Points, in no order, along strands that fork, close into loops and pass close to each other.
In the rows, 100 means zero.
Points whose rows are less than 41 apart are linked; no others are. Some points are linked to none.
Q_42: [78, 112, 113, 94, 109, 116, 93, 113, 64, 110, 61, 102]
Q_254: [99, 96, 93, 80, 62, 91, 132, 70, 142, 100, 122, 98]
Q_299: [95, 55, 76, 77, 66, 100, 121, 90, 147, 93, 120, 88]
Q_655: [108, 102, 96, 95, 67, 103, 97, 100, 80, 120, 59, 91]
Q_34: [75, 52, 64, 98, 117, 109, 95, 127, 118, 75, 111, 99]
Q_784: [111, 88, 77, 101, 62, 96, 113, 94, 117, 104, 90, 104]
Q_78: [125, 122, 121, 76, 64, 92, 116, 83, 102, 142, 104, 73]
Q_379: [112, 95, 111, 99, 83, 112, 81, 144, 79, 115, 77, 93]
Q_343: [104, 121, 95, 119, 88, 83, 71, 76, 66, 112, 62, 70]
Q_82: [107, 78, 87, 75, 96, 110, 82, 160, 95, 88, 89, 101]
Q_69: [89, 57, 63, 84, 108, 109, 91, 138, 113, 78, 106, 99]
Q_736: [99, 133, 117, 123, 126, 87, 71, 83, 59, 115, 90, 76]
Q_769: [118, 90, 106, 89, 71, 109, 88, 139, 88, 119, 77, 92]
Q_174: [59, 93, 98, 130, 118, 98, 106, 73, 117, 56, 119, 118]
Q_961: [111, 57, 72, 59, 75, 102, 117, 112, 137, 98, 121, 87]
Q_339: [96, 122, 112, 114, 136, 100, 107, 88, 94, 98, 115, 117]
Q_235: [94, 94, 109, 86, 135, 115, 89, 149, 95, 91, 114, 112]
Q_193: [81, 111, 84, 143, 102, 81, 92, 72, 106, 65, 100, 111]
Q_856: [92, 106, 99, 99, 84, 107, 93, 106, 70, 114, 56, 95]
Q_846: [116, 79, 78, 85, 65, 102, 112, 111, 118, 107, 97, 102]
Q_85: [84, 85, 101, 88, 146, 115, 107, 116, 111, 87, 132, 117]
Q_836: [99, 137, 106, 126, 135, 78, 84, 70, 85, 96, 101, 99]
Q_580: [112, 125, 123, 63, 75, 96, 127, 93, 110, 139, 112, 83]
Q_588: [129, 95, 116, 55, 64, 104, 108, 128, 112, 128, 106, 86]
Q_10: [104, 122, 145, 90, 135, 115, 101, 101, 76, 115, 110, 103]
Q_26: [123, 67, 79, 53, 72, 103, 106, 133, 125, 100, 112, 90]
Q_660: [107, 80, 83, 91, 95, 107, 87, 149, 100, 98, 93, 107]
Q_515: [110, 115, 90, 117, 74, 82, 84, 74, 81, 108, 63, 84]
Q_789: [97, 135, 129, 113, 136, 92, 75, 71, 57, 115, 96, 74]
Q_973: [87, 108, 102, 115, 135, 104, 109, 95, 105, 90, 118, 119]
Q_528: [83, 88, 94, 110, 139, 111, 106, 111, 109, 88, 128, 118]
Q_737: [94, 69, 86, 88, 56, 94, 127, 73, 148, 89, 122, 93]
Q_151: [96, 104, 129, 83, 132, 118, 85, 151, 85, 96, 104, 108]
Q_155: [101, 126, 104, 126, 111, 85, 68, 86, 59, 114, 77, 72]
Q_673: [108, 110, 83, 119, 73, 84, 94, 81, 94, 100, 72, 98]
Q_242: [92, 126, 91, 140, 118, 77, 86, 74, 94, 82, 98, 106]
Q_472: [81, 130, 109, 110, 121, 97, 98, 81, 76, 98, 76, 106]
Q_573: [108, 113, 89, 137, 108, 90, 86, 105, 88, 103, 97, 101]
Q_600: [112, 108, 104, 62, 65, 97, 129, 90, 122, 125, 104, 96]
Q_144: [75, 102, 102, 114, 131, 104, 115, 74, 115, 73, 123, 124]
Q_611: [94, 91, 72, 131, 84, 93, 99, 93, 111, 86, 92, 110]
Q_822: [116, 122, 138, 87, 133, 108, 112, 78, 88, 113, 115, 108]
Q_985: [98, 56, 65, 109, 76, 101, 105, 106, 130, 93, 111, 97]
Q_39: [85, 126, 112, 121, 126, 82, 103, 50, 107, 66, 118, 115]
Q_768: [111, 116, 123, 93, 125, 99, 121, 53, 108, 90, 121, 120]
Q_551: [125, 85, 105, 62, 63, 109, 96, 138, 102, 117, 87, 89]
Q_914: [96, 117, 150, 84, 132, 123, 94, 121, 72, 113, 103, 99]
Q_517: [96, 123, 120, 102, 127, 93, 117, 49, 109, 79, 120, 120]
Q_958: [104, 97, 76, 120, 72, 88, 100, 89, 105, 93, 82, 107]
Q_401: [123, 116, 133, 81, 124, 106, 120, 60, 96, 108, 113, 113]
Q_414: [124, 115, 110, 86, 57, 90, 105, 74, 88, 135, 82, 68]
Q_825: [102, 134, 116, 120, 138, 90, 96, 80, 84, 105, 109, 102]
Q_137: [69, 103, 90, 139, 105, 87, 98, 71, 107, 56, 106, 115]
Q_683: [92, 69, 68, 134, 83, 96, 101, 96, 123, 83, 106, 102]
Q_854: [72, 58, 70, 119, 114, 107, 96, 113, 122, 78, 113, 104]
Q_157: [110, 103, 94, 78, 58, 90, 129, 75, 131, 109, 107, 99]
Q_806: [78, 67, 73, 135, 107, 102, 96, 104, 120, 81, 115, 106]
Q_971: [103, 98, 119, 79, 143, 116, 114, 111, 104, 98, 131, 119]
Q_140: [101, 103, 127, 104, 105, 117, 75, 147, 72, 111, 84, 94]
Q_276: [99, 91, 86, 110, 107, 106, 92, 135, 94, 101, 95, 112]
Q_59: [121, 78, 84, 75, 68, 102, 105, 127, 113, 111, 96, 99]
Q_837: [98, 107, 91, 126, 115, 100, 94, 117, 90, 102, 97, 110]
Q_545: [93, 109, 147, 88, 124, 124, 78, 147, 74, 104, 95, 97]
Q_795: [119, 108, 98, 91, 59, 93, 105, 83, 92, 124, 72, 85]

A piece is all that can be reached along the links. How many separate loops has the piece of each point below (a circle has one, a figure eight two, a Y none), and how many tips (points with one link)?
Q_140 -> loops 0, tips 7
Q_573 -> loops 0, tips 2
Q_193 -> loops 1, tips 1

A fork is a point with three links, a tip a point with one. Leave the first point through the second and follow the links. Name the first fork or tip that comes.
Q_837 / Q_276 -> Q_82
Q_737 / Q_299 -> Q_59
Q_517 / Q_768 -> Q_545
Q_69 / Q_34 -> Q_683
Q_973 / Q_528 -> Q_971
Q_515 / Q_343 -> Q_789

Name the points in between on the shortest way along the links from the first point to the second, in order.
Q_414 / Q_737 -> Q_78, Q_580, Q_600, Q_157, Q_254
Q_144 / Q_825 -> Q_973, Q_339
Q_736 / Q_846 -> Q_155, Q_343, Q_515, Q_673, Q_958, Q_784
Q_528 / Q_193 -> Q_973, Q_144, Q_174, Q_137
Q_769 / Q_822 -> Q_379, Q_140, Q_545, Q_914, Q_10
